Each row is a point on a landscape with many peaks, with its height.
From any point a climber takes the steepest step (rise divided by distance) to one of its 2 nearest points. It stops when none of these is higher. Distance is the straight distance between rows; heights are no part of it.
z521 height 25.9: [ 1.66  2.11 -2.55 -3.21  5.25  1.78  0.79  0.22  2.25  1.76  1.69  2.29
  3.02 -3.06  3.22  2.22  0.14 -0.91  2.61 -3.17 -0.11  1.82  1.44]
z484 height 57.3: [ 0.08 -2.66 -3.59 -4.50 -2.61 -1.58  1.75  0.50 -0.90 -3.58 -0.77  1.52
 -0.21 -2.09  0.68  1.04 -0.48 -0.64  2.91 -1.33 -1.58  3.14 -1.18]
z641 height 57.1: [ 2.40  3.12 -1.55 -0.82 -4.34 -4.26  2.44  5.20  1.59 -0.75  0.49 -1.63
 -2.17 -2.73  1.22  2.65 -0.28  0.70  0.93  2.65 -2.33  3.06 -1.02]
z638 height 34.7: [ 1.73 -1.80 -2.14  1.39  1.53  2.29  0.54 -2.63 -1.07  2.88  2.46 -0.57
  2.84 -1.07 -1.64 -0.92  2.17  1.95  1.15  0.22 -4.16 -1.83 -2.27]
z947 height 11.1: [-3.18 -4.23  3.19 -1.15 -1.45 -0.21  0.52 -4.41 -3.76  6.62 -1.90 -0.73
 -1.96  1.13 -0.10 -2.17  3.26 -0.73 -0.78  3.07 -1.51 -3.96  1.93]
z313 height 62.4: [ 1.05 -0.38 -1.94  1.91  3.20 -2.04 -1.98  2.32  1.18 -3.85  3.07 -0.11
  2.16  0.89  3.73  2.46 -0.39 -0.44  1.65  1.15  3.05  1.50 -2.14]
z595 height 45.2: [-3.84 -2.43  2.17  1.19  2.92 -1.76 -2.22 -1.40  1.35  0.77  1.53  3.25
 -1.68  2.69 -0.08  0.99 -0.53 -1.71  0.53 -2.40  2.68 -3.11  0.09]
z750 height 13.2: [ 3.25  1.88  0.35 -5.22  0.56 -3.76  1.43  3.58 -1.11 -5.10  0.87 -1.31
 -1.89 -2.21  1.15  0.47 -4.30 -1.64  1.18 -1.87  0.47  0.44  0.29]
z706 height 29.3: [ 2.99 -0.37 -2.71  2.92  1.16 -4.32  2.60 -0.98 -0.37  0.70  1.99  4.28
  0.04  0.35  0.77  0.01 -0.96  1.97  1.14 -2.23 -0.86 -1.11 -0.09]
z556 height 18.8: [-1.79  1.83 -2.13 -2.50  1.59  3.25  1.96 -2.46  0.44 -0.61  1.97  4.16
  1.28 -2.33 -1.92  2.60  1.60 -1.67  0.47 -0.13  1.55  4.11  1.19]
z783 height 17.4: [-3.30  0.25 -0.12  0.25  4.28  2.08 -2.65  2.36  1.86 -1.10  0.81  1.17
 -1.21 -1.27 -0.39  4.91 -2.33 -0.42  4.39 -1.99  0.75  2.51 -1.11]
z653 height 41.8: [ 3.73 -0.65 -4.25 -2.15 -0.37 -0.32  2.25  3.11 -0.69 -0.02 -1.38 -0.81
  4.83 -3.20  3.02 -0.81  1.25 -0.08  1.01  0.20 -2.98  0.29  0.80]
z328 height 61.9: [ 2.93 -0.96  0.52  2.06  0.43  0.74  1.09 -0.34 -3.53 -3.17  1.55  3.13
 -1.34 -0.34  0.53 -0.56  3.68 -1.26  0.67  0.52  4.63  1.75 -2.21]
z940 height 51.6: [-2.85 -3.55 -3.31  1.19  1.55 -1.76  0.43  1.83  0.81  0.69  2.41  1.15
  1.02 -2.55  0.92  1.14 -2.39  2.29 -2.10 -0.01  1.43  4.61  4.48]
z88 height 82.7: [ 1.25 -2.25  2.66 -1.84 -5.15  2.43  2.21 -2.51 -2.70 -0.67  0.19  0.16
 -2.18 -0.95 -3.91 -0.31  2.07 -2.03 -2.95  2.88 -0.38 -0.10 -1.59]
z353 height 46.6: [-5.46 -1.08 -1.09  1.22 -0.97  2.29 -0.30 -2.86  1.79  1.09  2.07 -1.35
  1.95  2.31 -0.34  1.04 -1.73 -1.49 -0.98  1.13  1.13 -1.85  1.56]
z182 height 61.1: [ 0.19  2.94 -2.41 -1.26 -3.11 -0.43 -0.66  1.19  1.34 -3.67  0.61 -3.26
 -1.50 -0.97  3.93  0.56 -1.92  2.39 -2.40  3.43 -0.87  0.20 -1.54]
z372 height 45.5: [-1.99  0.26 -0.28 -1.43  1.73 -3.11  1.34  1.14 -0.61  3.42  0.13 -1.67
 -0.54 -0.03 -2.01 -2.98  1.90 -0.27 -0.57 -1.38  0.68  0.22 -4.16]
z126 height 41.1: [-3.90  2.46  1.99  2.36 -0.13  3.36 -1.46 -1.46  2.98  1.27  3.04 -0.27
 -0.27  1.55  2.90  2.00 -0.89 -1.45 -0.10  0.95  0.58 -3.00 -1.60]
z174 height 33.7: [-0.69  2.55 -0.33 -0.42 -1.85 -1.77  0.67  1.29 -0.71 -2.80 -1.56 -0.53
 -2.13  0.14  1.95 -3.50 -5.98  4.02  2.48 -2.56  0.37  3.34  1.70]
z692 height 8.9: [-0.33 -0.44  1.41  0.79 -2.87  1.15  2.86 -4.92 -3.85  4.37 -3.71  0.66
 -2.28  0.45  0.02 -0.66  1.96 -2.76 -0.99  4.91 -0.77 -4.33  3.85]
z903 height 71.3: [-1.03 -1.80  1.03 -1.36 -0.74  1.85 -0.44  0.06  1.88 -3.01  0.67 -2.35
  2.90 -2.26 -0.97  5.47 -0.35 -2.30  1.57 -1.43  3.50  3.49 -1.42]
z14 height 20.1: [ 0.52  2.20 -1.31 -0.57 -3.19 -0.30  3.02  1.48 -1.16 -0.95 -3.66 -0.44
 -3.30 -0.13 -4.63 -1.08 -1.35  0.34 -2.34 -1.76 -0.96 -0.06 -1.30]
z402 height 30.6: [ 2.00  0.12  0.19 -0.09  5.01 -2.95  2.26  0.32  0.29  2.87  1.79  3.40
 -0.91 -2.67 -2.52 -0.12 -0.01  1.35 -2.07 -4.15 -0.02 -0.30  0.06]
z687 height 17.8: [ 0.21  0.20 -0.13 -0.92 -7.19  0.47  2.06  2.98  1.49 -2.36 -2.26 -0.29
 -2.63  1.06 -1.58 -0.20 -4.77  0.39 -1.25 -0.81 -2.81 -0.66 -0.40]
z15 height 42.8: [-3.02 -1.79  3.07  0.45  2.70 -2.16 -2.53 -0.16  1.93  3.50 -2.69 -1.03
 -0.92  2.21 -0.78  0.27  2.68 -3.18 -0.99 -1.25  2.77 -2.15  1.16]
z576 height 52.8: [-3.48 -0.11  0.35  2.19 -3.88  0.80 -0.08 -3.90  0.07 -1.61 -0.28 -2.33
 -2.58  3.14  2.25 -0.74 -1.18 -1.76 -2.92  4.20  2.82 -2.74  2.54]
z775 height 15.8: [ 0.03  2.29 -2.33 -5.88  1.13 -3.11  3.32  0.42 -0.28 -0.69  2.62 -0.68
 -0.05 -4.05  2.58  0.02 -2.96 -0.07  0.69 -1.09 -0.83  0.23  0.69]
z992 height 3.0: [-1.94 -0.37  0.91  0.64 -1.13 -2.72  0.83  2.27  3.39 -0.17  1.18  1.07
  2.72 -0.15  4.73  0.00 -0.81  0.29 -3.30 -2.24  2.59 -2.16 -0.39]
z142 height 29.0: [ 0.25  3.06 -0.52  0.63 -1.19  2.21 -1.05  1.20 -1.11 -0.25 -3.12 -2.96
 -0.68  1.07 -1.65 -3.46 -3.29  3.04  1.56 -0.83 -0.83  3.80  1.96]
z400 height 16.1: [-2.14  1.61 -0.62 -4.11 -0.82  3.72  0.18 -2.14  0.83 -2.82 -1.99  3.70
  2.29 -1.39  0.60  1.25  1.78 -1.55 -2.68 -0.85  0.17  1.18  1.86]
z834 height 50.1: [ 1.65 -0.30 -2.91  1.93  2.50  2.62 -0.29  1.55 -1.84 -1.50 -0.53 -1.75
  0.84  0.41 -5.06  3.16 -2.52 -3.26 -1.14 -0.15 -2.34 -0.80  2.03]
z483 height 55.6: [-1.37  0.98  2.27  2.65  0.42  1.45  3.25 -1.55 -2.21 -1.13  3.83  3.64
 -2.54  0.04 -1.47  1.58  0.81 -2.39  3.35  0.85  5.24  1.57 -3.34]
z528 height 2.6: [-3.14 -2.57  2.57 -0.34 -2.29 -1.88  1.42  0.60  1.56 -0.41 -0.06 -1.36
  0.96 -0.31 -0.71 -0.05 -1.01 -0.45 -5.44 -1.07  3.02 -1.54  1.27]
z892 height 45.3: [ 3.18 -0.51 -1.44 -5.22 -0.74 -2.99  1.20  5.65 -0.17  0.10 -0.84 -0.17
  2.50 -4.06  5.40 -0.61  1.98 -2.55  4.62 -1.54 -2.85 -0.48  2.59]
z364 height 31.9: [ 2.03 -3.81  2.42  0.01 -1.17 -2.47 -0.13 -1.71  1.71  0.00 -1.97  0.24
  5.10  1.75  0.50 -2.31  0.78  3.66  0.88 -2.60 -0.26  1.07  2.39]
z498 height 57.0: [-2.46  2.16 -1.29  3.14 -2.99 -0.29 -0.24  1.65  0.47 -2.91 -0.66 -3.40
 -1.92  3.14  1.90 -2.15 -2.58  0.30 -2.52  2.32  2.75 -1.61 -1.45]
z477 height 37.4: [ 1.47 -2.02  1.18 -2.37  0.24 -2.55 -2.70  3.65  1.25 -0.82  1.10 -0.01
  1.72 -0.41 -1.97  2.36  2.08 -1.94  2.00 -1.35 -2.33  1.91 -0.55]
z862 height 43.8: [-2.11  0.27 -2.65 -1.90  0.52 -2.08 -0.56  4.58 -2.55  0.46 -0.38  0.96
 -0.22  0.82  0.55 -1.89  1.98 -1.38  2.43 -1.37  0.36  1.90 -5.51]
z229 height 26.9: [-0.10  4.17  0.73 -1.05  3.27 -0.67  0.61 -2.05  2.80  0.92  2.37 -2.22
  0.28 -0.07 -2.39 -1.04 -3.91  2.31 -2.43 -0.33 -0.23  0.95  2.36]
z966 height 36.5: [-2.19  3.06  3.36 -2.56  3.03  1.06  1.79 -2.82  0.65  3.14  3.27 -2.05
  2.11  1.37 -1.09 -3.98  0.49 -1.29 -1.56  1.46  3.93  1.01 -0.86]
z29 height 39.1: [-2.12 -0.41  1.97 -0.25 -1.18  0.62  0.92 -2.04  1.11 -4.46  4.16  2.05
 -1.10 -0.64  0.36  2.73 -3.57  0.07 -1.77  0.56  2.43  0.68  0.44]
z470 height 44.0: [-3.89 -2.30  0.50  1.10  0.28 -2.51 -0.93  0.68  2.05  5.41 -1.41 -2.69
  2.15  2.66 -2.73 -2.06  1.84 -0.88  0.38 -0.22  2.32  0.99 -0.06]
z554 height 52.3: [-1.67 -3.34 -4.20  2.87  1.79 -2.13  1.39  2.92 -1.73  0.38  5.17 -0.66
 -0.36 -2.50 -0.10  1.87 -4.90  2.02  1.61 -1.40  0.75  1.94  1.56]
z577 height 21.6: [ 1.31  1.47 -0.03 -2.68  6.55  2.77 -0.64 -1.16  1.90 -1.29  1.43  0.39
  2.46 -1.62 -0.26  1.90 -2.52 -0.70  5.86 -3.33  1.19  1.93 -0.55]
z389 height 60.1: [-0.66 -0.43 -0.74  1.08 -2.09  0.27  0.05 -1.81 -5.13  1.43 -3.01 -0.62
 -4.95  3.94 -1.69 -2.73  2.19 -2.59  0.80  2.65 -1.07 -4.21 -3.15]
z857 height 39.2: [ 2.67 -1.25  1.10 -3.29 -0.32 -1.27 -0.70  0.80  2.11 -1.45 -0.92  4.45
  2.76 -1.32  2.18  2.28  0.74  0.45  1.29 -2.80 -1.73  1.82  3.16]
z265 height 54.3: [ 2.17 -4.34 -1.01 -4.22 -5.62 -0.15  0.38  3.31 -0.59 -1.19 -1.05 -0.11
 -0.61 -3.32  3.72  0.12  0.95  0.34  0.66 -1.92 -3.07  1.10 -2.22]
z571 height 22.4: [ 1.75  0.56 -4.08 -1.72  3.76  2.03  0.09 -2.66  0.79  0.08  1.25  1.05
  1.38 -3.74  1.07  1.68  2.16  1.49  2.31  1.17 -1.50  4.21  0.52]
z827 height 33.6: [-1.23  1.15 -1.74  3.35  1.58  4.66 -2.52 -0.44 -4.59  1.17 -3.09 -2.26
 -1.80  4.33  0.65 -0.40 -0.08 -4.96  0.62  2.84  0.51 -2.47  3.87]
z409 height 63.9: [-0.69 -1.64 -3.55  0.64 -0.50 -3.01 -1.56  0.54  2.56  1.73 -1.71 -2.46
  1.15  0.83  0.09  1.39  4.10  3.51  1.18  2.85 -3.04 -0.68 -2.53]
z738 height 32.2: [ 2.08 -0.32  0.03 -2.59  1.17 -1.11  0.57  1.58  0.15  2.63  0.89  1.72
 -1.14 -5.35 -1.63  3.24  2.21  0.69 -3.18 -2.86 -3.19 -0.96 -1.30]
z305 height 56.5: [ 4.04  0.50  1.35  2.98  2.79 -0.49  1.11 -0.75  1.41 -0.70  0.64 -4.52
  1.11 -2.51 -3.60  4.68 -1.42 -0.43 -0.71 -0.30  2.26  2.64  0.00]
z442 height 74.9: [-0.60 -2.24  2.61  0.55 -3.01  0.89 -0.81 -3.51 -0.19  0.90 -2.43 -0.42
 -4.30 -1.72 -3.70  2.33  2.94 -0.30 -2.02 -0.07 -0.81 -0.65 -0.60]
z40 height 76.4: [ 1.45  0.96 -2.18 -0.29 -2.00 -0.37  1.68 -0.14  0.78 -3.67  2.32  1.66
  0.84  2.22 -0.82  3.43  0.97 -3.07  0.06  2.50  1.13 -0.77 -3.59]
z471 height 43.7: [ 3.08  1.59  0.78  0.67  2.82  1.39 -0.69 -2.98 -0.22  3.97 -4.94 -3.69
  2.64  0.48 -4.15 -3.23  2.56  2.83  0.82  0.66 -2.08 -0.75  0.31]
z74 height 32.9: [-2.86  3.87  2.14 -0.42  2.69  2.58  0.98 -0.59 -0.04  4.64  2.73  0.15
 -0.16  1.82 -0.08 -1.12  2.26 -5.12 -1.18  2.86  2.52 -0.76  0.71]
z222 height 62.6: [-0.57 -2.13  0.99 -2.27 -0.36  2.39 -1.43 -3.79  1.25 -0.77 -1.55 -2.33
  2.00  0.22 -2.49  1.90  0.45 -2.60  1.88 -3.05  0.33 -0.10 -2.62]
z617 height 54.4: [ 1.26 -0.03 -1.16  1.87 -3.29 -3.60  1.14  4.76 -1.13  1.12  1.01 -1.69
 -1.55 -3.62  0.23 -0.26 -2.12  3.26 -2.09  0.61 -0.99  2.72  1.33]
z427 height 29.6: [-0.54  1.56  0.26 -0.72  3.37 -4.44 -1.83  1.47  2.08  2.42 -0.47 -0.26
  0.37  2.03 -2.24 -1.44 -0.97  3.20 -2.00  0.94 -1.81  0.20  3.16]
z315 height 37.0: [-5.55  1.01  0.96 -1.00  1.97  2.19 -4.62  0.63  3.95  2.23  3.06  0.97
 -0.20  0.09  2.29  0.24 -1.02  1.28 -1.39 -0.55 -2.18 -0.28  0.19]
z853 height 20.9: [ 0.48  5.35  1.19 -2.73  2.38  1.06  3.50  0.10  1.74 -2.42  0.47  2.11
  1.67 -1.69  0.72 -0.16 -3.87  1.10  0.49 -2.92  4.40  3.50  2.00]
z129 height 56.9: [-0.17 -3.62 -4.55  3.74  4.60 -0.02  0.85  3.00 -1.27  1.96  1.90 -2.34
  1.35 -0.90 -2.68  2.02 -3.04 -1.19 -0.66 -2.08  0.68 -0.19 -0.06]
z86 height 26.8: [-3.21 -0.82 -2.06  0.77  3.78  2.95 -1.52 -2.00 -4.45  1.76 -2.64  1.42
 -0.53  4.24 -2.45 -2.16  2.03 -4.44  1.50  1.90  0.12  0.15  3.25]
z190 height 66.4: [ 2.15  0.32  2.00  3.29 -1.63 -2.62 -1.46 -2.07  3.19  1.63 -2.17 -1.45
  0.55  2.65 -0.13  1.56  5.02  2.72  0.76  4.00 -0.17  0.04 -0.41]
z9 height 44.6: [ 0.46  3.12  0.97  4.00 -1.01  3.88  0.61  1.37 -0.17 -4.36  1.35  1.34
 -0.57  0.84  2.65  0.44 -4.34  0.75 -0.61 -1.01  1.95 -3.40 -1.62]
z682 height 52.4: [-2.65 -3.41  1.26  0.42  1.75  2.39 -1.09 -5.32 -2.12 -0.11  1.08 -0.10
 -1.45  1.89 -0.53  0.78  0.26 -3.84  1.74 -1.24  1.56 -3.48 -2.45]
z413 height 38.4: [-0.46  2.84 -0.81  2.60 -2.99  0.89  1.94 -1.47  2.00 -2.18 -0.67  1.26
 -0.71  1.33  2.89 -1.36 -3.41  3.09  2.28 -2.48  1.42  1.07 -0.84]
z869 height 10.9: [ 1.43  2.35 -1.91 -2.97  2.48 -1.21  1.50  2.81 -1.38 -2.60 -1.23  2.08
 -2.56 -0.57 -1.66  0.68 -2.92 -1.11  2.77 -4.78 -0.01  1.14 -0.91]
z669 height 50.4: [ 4.22 -2.77 -0.33 -4.04 -3.41 -2.90  1.24  3.77 -1.10 -0.87 -2.37 -1.13
 -1.78 -4.16  4.29 -3.61 -0.21  0.34  5.34 -0.99 -3.47  0.58  2.00]
z162 height 9.0: [-0.16  1.63 -3.22 -0.89  3.52 -1.23 -2.32  2.85 -1.02 -1.96 -2.63  1.19
 -2.56  0.11 -0.52 -1.01  0.47  1.74  0.81 -2.26 -0.45  2.52  1.77]
z288 height 18.5: [ 1.16  2.62 -1.42 -1.70  0.55 -1.41  3.76  1.58 -1.51 -2.72  2.24  1.41
  1.75 -1.10 -0.03 -1.58 -2.97  0.56 -2.65  0.40  0.76  2.85  2.27]
z117 height 15.9: [ 3.42  2.81 -4.22 -1.06  2.94 -2.62  4.32  0.40 -2.08  0.90  0.42 -0.93
  1.05  0.04 -3.69 -1.01 -2.48  1.21  1.08 -0.16 -2.07  2.48  1.09]
z318 height 2.2: [-1.59 -3.34 -0.49 -0.27 -2.09 -1.89  1.69 -1.69  2.47  0.99  0.17 -0.74
  1.88 -1.33 -2.61  3.66 -1.61  1.45 -4.44 -1.04 -0.92 -0.71  2.80]
z382 height 57.2: [ 3.16  0.85 -1.32 -0.54 -2.87  0.08 -0.93  0.76  2.11 -2.04 -0.37 -3.31
  2.91 -2.64  4.62  0.28 -0.49  5.10 -0.27  4.07 -3.73  1.72  2.17]
z632 height 35.9: [ 1.19  0.70 -0.61 -1.90 -0.86 -2.18 -1.16  5.20 -0.50 -1.20 -1.58 -3.53
  2.87  0.77 -0.87 -1.05  0.69 -1.43 -2.01  1.61 -1.69 -1.54 -3.54]
z183 height 52.2: [ 3.92 -1.54  0.06  1.45 -3.73 -3.80  1.94  2.42 -1.39 -2.30  1.31  1.18
 -3.29 -2.86  1.80 -0.84 -0.74  3.15 -3.05  0.46  1.39  0.83 -2.00]
z569 height 14.8: [-2.64  1.68 -0.09  0.90  4.63  2.84 -3.68  0.48  3.92  2.35 -0.37 -1.70
 -0.08  2.27 -2.86  3.92 -1.18 -0.89  2.59 -0.83 -1.57  0.77  0.52]
z928 height 62.2: [ 1.40 -3.82 -0.48  2.44  4.46  0.07 -1.81 -1.37  0.14  0.81  1.88 -5.77
  1.84 -0.49 -2.25  1.16 -0.86 -0.16 -1.19  1.12  1.68  0.36  0.77]
z488 height 43.6: [ 0.42  0.00  6.84 -1.03 -0.49  1.09 -4.04 -0.72 -1.67 -0.46 -0.04  0.63
 -2.67  1.86 -0.45 -1.08  3.47 -3.75 -0.12  2.01  2.14 -0.47  1.38]
z338 height 34.9: [-0.57 -0.66  2.35  0.08 -1.43  0.90 -4.09  5.11  2.37 -0.23 -0.81 -2.64
  3.92  2.61  1.42 -1.37 -0.69 -0.50 -1.25 -0.87 -2.64 -1.97 -1.15]
z355 height 41.5: [-0.60 -0.75 -1.20 -3.81  1.40 -1.96 -0.11  5.32  0.54 -0.56  0.30  4.04
  1.10 -1.35  3.98 -0.62 -0.72 -1.20  4.09 -3.68 -0.55  2.25  2.93]
z791 height 54.1: [ 0.62 -1.68 -2.44  0.13  0.75 -3.50 -0.66  0.33  0.53 -1.17  1.72 -1.22
  2.69 -3.01  4.42  0.02 -0.73  3.75  0.58  2.27 -1.05  4.49  3.72]
z667 height 30.9: [ 1.64 -2.74  3.25 -1.14  1.30 -3.53 -1.82 -0.88 -0.01  0.08 -1.68  0.94
  0.43  1.18 -2.45 -2.75  1.23  4.97 -2.15 -1.13 -1.97 -0.95  2.83]
z858 height 6.0: [-0.25  2.27  2.25  1.37 -1.41  1.76 -0.13 -4.97 -0.46  3.54 -3.12  1.17
 -1.90  2.32  3.36  0.61  4.43 -2.71  1.11  4.62 -0.22 -3.63  1.24]
z991 height 24.0: [-0.55  2.11  1.03 -0.30 -3.52  2.94  0.36  0.35 -3.61 -1.05 -3.97 -2.60
 -2.27 -0.77 -2.69 -3.95 -0.36  0.99 -3.65  0.06  0.94  1.22  1.66]
z237 height 31.5: [ 3.61 -2.61 -2.49  0.61  1.02 -2.21  0.30  0.32 -2.26  1.49  4.23  2.40
  1.75 -2.83  1.60 -1.31  0.97  2.30  3.41 -0.54 -3.85  0.47 -1.39]
z558 height 38.6: [ 4.18  1.18 -0.05  0.50  1.47  1.99 -0.37 -1.17 -0.55  0.38 -0.97 -2.76
  1.93 -1.99 -0.07 -1.22  1.29  2.67 -1.46 -0.32 -2.34 -1.21 -0.96]
z444 height 3.3: [ 0.39  2.15 -1.29  2.51 -0.72 -1.29  0.55  1.60  2.87  0.92 -0.75  2.40
  0.35 -0.28  5.10  0.08  3.07  1.93 -3.16  1.47  1.49 -3.46 -1.25]
z964 height 50.5: [-2.65  0.64 -1.42  0.89 -0.06 -0.22  0.86 -1.75 -3.90  2.32  1.05 -0.28
 -4.08  1.34 -0.86 -3.39  0.42  0.12  0.03 -0.49 -0.98 -2.63 -5.43]
z708 height 39.5: [-2.04  0.95  6.25 -1.92 -0.20  2.05 -1.28 -1.08  0.05 -0.10  1.20 -1.08
  0.93 -0.62 -0.14 -1.36  0.58 -1.82 -1.05 -0.17  4.51  2.16 -0.83]
z747 height 75.7: [ 2.33 -0.89  1.85  1.88 -4.42  0.00 -0.25  1.35 -1.57 -1.67 -1.06  2.20
 -0.41  1.62 -2.39 -0.69  3.32  0.45 -2.38  3.40 -1.31 -0.01  0.15]
z981 height 49.5: [ 1.94 -0.75 -0.72  5.00 -2.86  1.49  2.46  3.40 -1.86 -2.54  1.64  1.48
 -0.63 -1.93  1.22  0.53 -1.90 -0.29 -2.50 -0.78  2.97 -1.71 -2.92]
z660 height 33.0: [ 1.69 -1.64  3.77 -2.28 -3.23 -1.07 -1.20  0.21  2.10 -2.13 -0.12 -0.55
  0.86  0.36  1.82 -2.26 -2.17  1.96 -0.20 -1.93  0.66  1.05 -1.25]
z652 height 61.5: [-1.05 -0.49 -2.25 -3.42 -2.76 -0.63 -0.29 -1.36  1.53 -0.29 -0.76  0.77
  0.82 -0.39 -0.83  0.13  1.95  1.87  0.69  0.84 -3.78  0.62 -2.05]
z526 height 54.5: [-0.73  1.17  1.46 -0.16  3.29  0.74 -4.31 -3.20  1.48  1.55 -2.63 -2.45
 -2.25  1.70 -0.14 -1.25  1.72  0.94  3.33 -0.07  0.94  1.75 -2.49]
z515 height 16.0: [-2.97  0.31  3.28  1.47  2.12  1.02 -0.28 -3.97 -1.96  3.26  4.47  3.32
 -1.88  3.68 -0.07 -2.70 -0.85 -1.96 -0.88  3.19 -0.06 -0.80  4.61]
z118 height 69.6: [ 0.11 -2.26 -0.63  1.35 -3.07  1.36 -1.17 -1.98 -1.85 -0.61 -4.76  0.64
 -1.72  4.24  1.02 -2.02  4.82  1.52  0.82  3.06 -1.26 -3.70 -2.36]
z654 height 20.8: [-2.04  0.67  1.33  0.16 -0.39  1.63 -0.16 -2.64 -2.46 -0.57  1.71  4.00
 -0.43  5.01 -1.46 -2.57  1.41 -2.60  3.33  1.61  0.41  0.64  1.08]
z480 height 68.0: [ 2.20  0.35  0.75  1.94  3.39  0.10 -1.77 -0.51 -0.44 -3.19  1.14  0.34
  0.60  1.79 -0.84  3.21  0.92 -3.06  0.03  1.04  3.42 -0.67 -1.18]
z47 height 16.4: [-0.25 -2.38 -2.09  1.05 -7.31  0.28  1.90  0.44  0.60 -0.66 -1.03 -0.10
 -0.83  0.70  1.82 -2.12 -1.19  3.16 -3.22  1.46 -1.93 -2.98 -2.31]
z317 height 34.4: [-1.41 -0.46  1.21 -0.28  1.72  2.48 -4.11  0.96 -0.63  1.05  2.23  0.45
 -0.91 -2.69 -0.46  2.48  0.52 -0.85 -2.04 -0.68 -3.87 -1.19 -0.17]
z436 height 3.9: [-0.74  0.49 -1.59  2.84  0.88  0.75 -0.39 -2.32  0.65  2.36 -0.25  2.08
  1.16  0.86  2.53  0.58  5.15 -1.70 -0.98  2.11  1.02 -2.36 -0.90]
z439 height 68.1: [-0.03 -2.70 -0.50  0.77 -1.12 -0.52 -2.63 -1.08 -1.04 -1.07 -3.54 -0.65
 -4.39 -0.95 -0.91 -0.71  0.37  2.72 -1.97 -1.81 -1.94 -3.35 -1.81]
z366 height 56.7: [ 1.05 -0.53  1.72  0.82 -0.92  2.75 -1.94  0.01 -0.60 -2.42 -3.07  0.97
  1.37  5.26 -1.28 -1.64 -0.06 -2.23  0.05 -1.06 -2.36 -4.63  0.15]
z782 height 49.2: [-0.66  1.45  1.07 -2.14  0.95 -0.13 -0.82 -3.55  0.84  1.23 -5.54 -2.35
 -0.52  1.54 -1.82 -3.26  4.68  3.82  1.08  2.41 -0.72  0.11 -0.34]
z139 height 46.2: [-3.19 -0.73  0.85  0.79  2.18  2.09  2.71 -1.56 -0.79 -1.68  6.09  3.82
  0.43 -0.90 -1.61  1.28 -3.40  1.50  2.75 -0.57  4.50  2.29  0.11]
z949 height 49.6: [ 2.83 -1.38  5.67  2.19 -1.67  2.30 -1.54 -2.93 -2.18  0.34 -0.05  2.89
 -0.78  3.58 -1.43  0.67  1.13 -4.19  0.61  1.06 -0.90 -3.75  1.29]
z795 height 28.9: [ 1.05 -0.29 -0.24  2.20  5.08  1.54 -0.19  0.78  0.49  2.94  2.28  4.19
  1.09 -2.29  0.00  1.28  2.33  0.55  0.77 -2.62  0.71  0.72  0.11]
z816 height 23.7: [-2.00  5.47  0.47  0.86  4.66  1.76  2.68 -0.68  2.85  2.99  2.60  0.39
  1.10 -0.66 -0.53  0.82 -4.16  0.84 -0.22 -1.50  4.33  2.05  1.59]
z601 height 42.2: [ 1.30  2.11 -2.45  3.96 -0.80  4.60 -1.59  1.00 -2.89 -1.60 -1.14 -1.69
 -0.91  1.20 -1.73  0.23  0.36 -2.91 -2.44  3.07 -1.90 -3.01  0.99]
z434 height 62.3: [ 0.36 -1.01 -0.25  4.19 -0.62  1.60 -1.86  1.68  0.11  0.70 -2.72  1.54
 -1.91  1.37 -0.29  1.02  0.97 -0.64  0.26 -2.55 -1.21 -3.65 -1.43]
z445 height 69.8: [ 2.19  0.76 -1.14  0.11 -2.78 -0.17  3.04  0.70  2.70 -2.05 -0.05 -1.32
  3.49 -1.57  2.07  3.07 -0.51 -1.11 -0.12  0.86  2.68  1.32 -1.74]
z82 height 58.8: [ 0.72  1.56 -0.95 -0.27  1.14 -3.21 -1.56  0.20  2.19 -1.09 -0.43 -2.33
  0.34  2.30  2.42 -0.68 -0.21  1.43  4.98  1.14  1.10  3.19 -3.22]
z847 height 34.0: [ 0.27 -2.47  4.71 -1.93 -4.44  3.28 -3.60  0.38  2.38 -0.89 -2.74 -1.62
  2.47  1.06  2.66 -1.32  1.45 -0.02 -1.38 -0.25 -0.83 -2.14 -1.93]
z135 height 13.1: [-3.82 -1.98  3.87  0.87  0.18  0.06 -0.48 -4.78 -3.68  4.21  0.64  0.60
 -2.85  1.22  0.84 -1.92 -1.18 -2.38 -4.40  1.21  0.49 -5.05  4.51]
z896 height 70.8: [ 1.35 -0.05  4.15  4.96 -2.80  0.32 -2.18 -0.01 -0.49  2.27 -1.85  0.11
 -1.25  0.81 -1.12 -1.43  4.36  2.27 -0.29  1.64 -0.27  0.98  1.61]
z954 height 16.3: [ 1.48  2.12 -3.19 -0.06 -2.24 -1.48  4.48 -1.49  0.18  1.56 -1.02 -1.00
 -0.67 -2.30 -3.86  0.65 -3.63  2.11  1.58 -2.46 -3.70  0.38 -0.39]

Where does a climber stop that starts at each point below?
z237 | z40
z14 | z182
z795 | z182
z966 | z88
z477 | z88
z653 | z88

Write out the way that a climber takes from each point below.
z687 | z14 z991 z142 z174 z413 z9 z981 z183 z617 z641 z182
z706 | z237 z638 z558 z471 z782 z526 z82 z313 z480 z40
z954 | z14 z991 z142 z174 z413 z9 z981 z183 z617 z641 z182
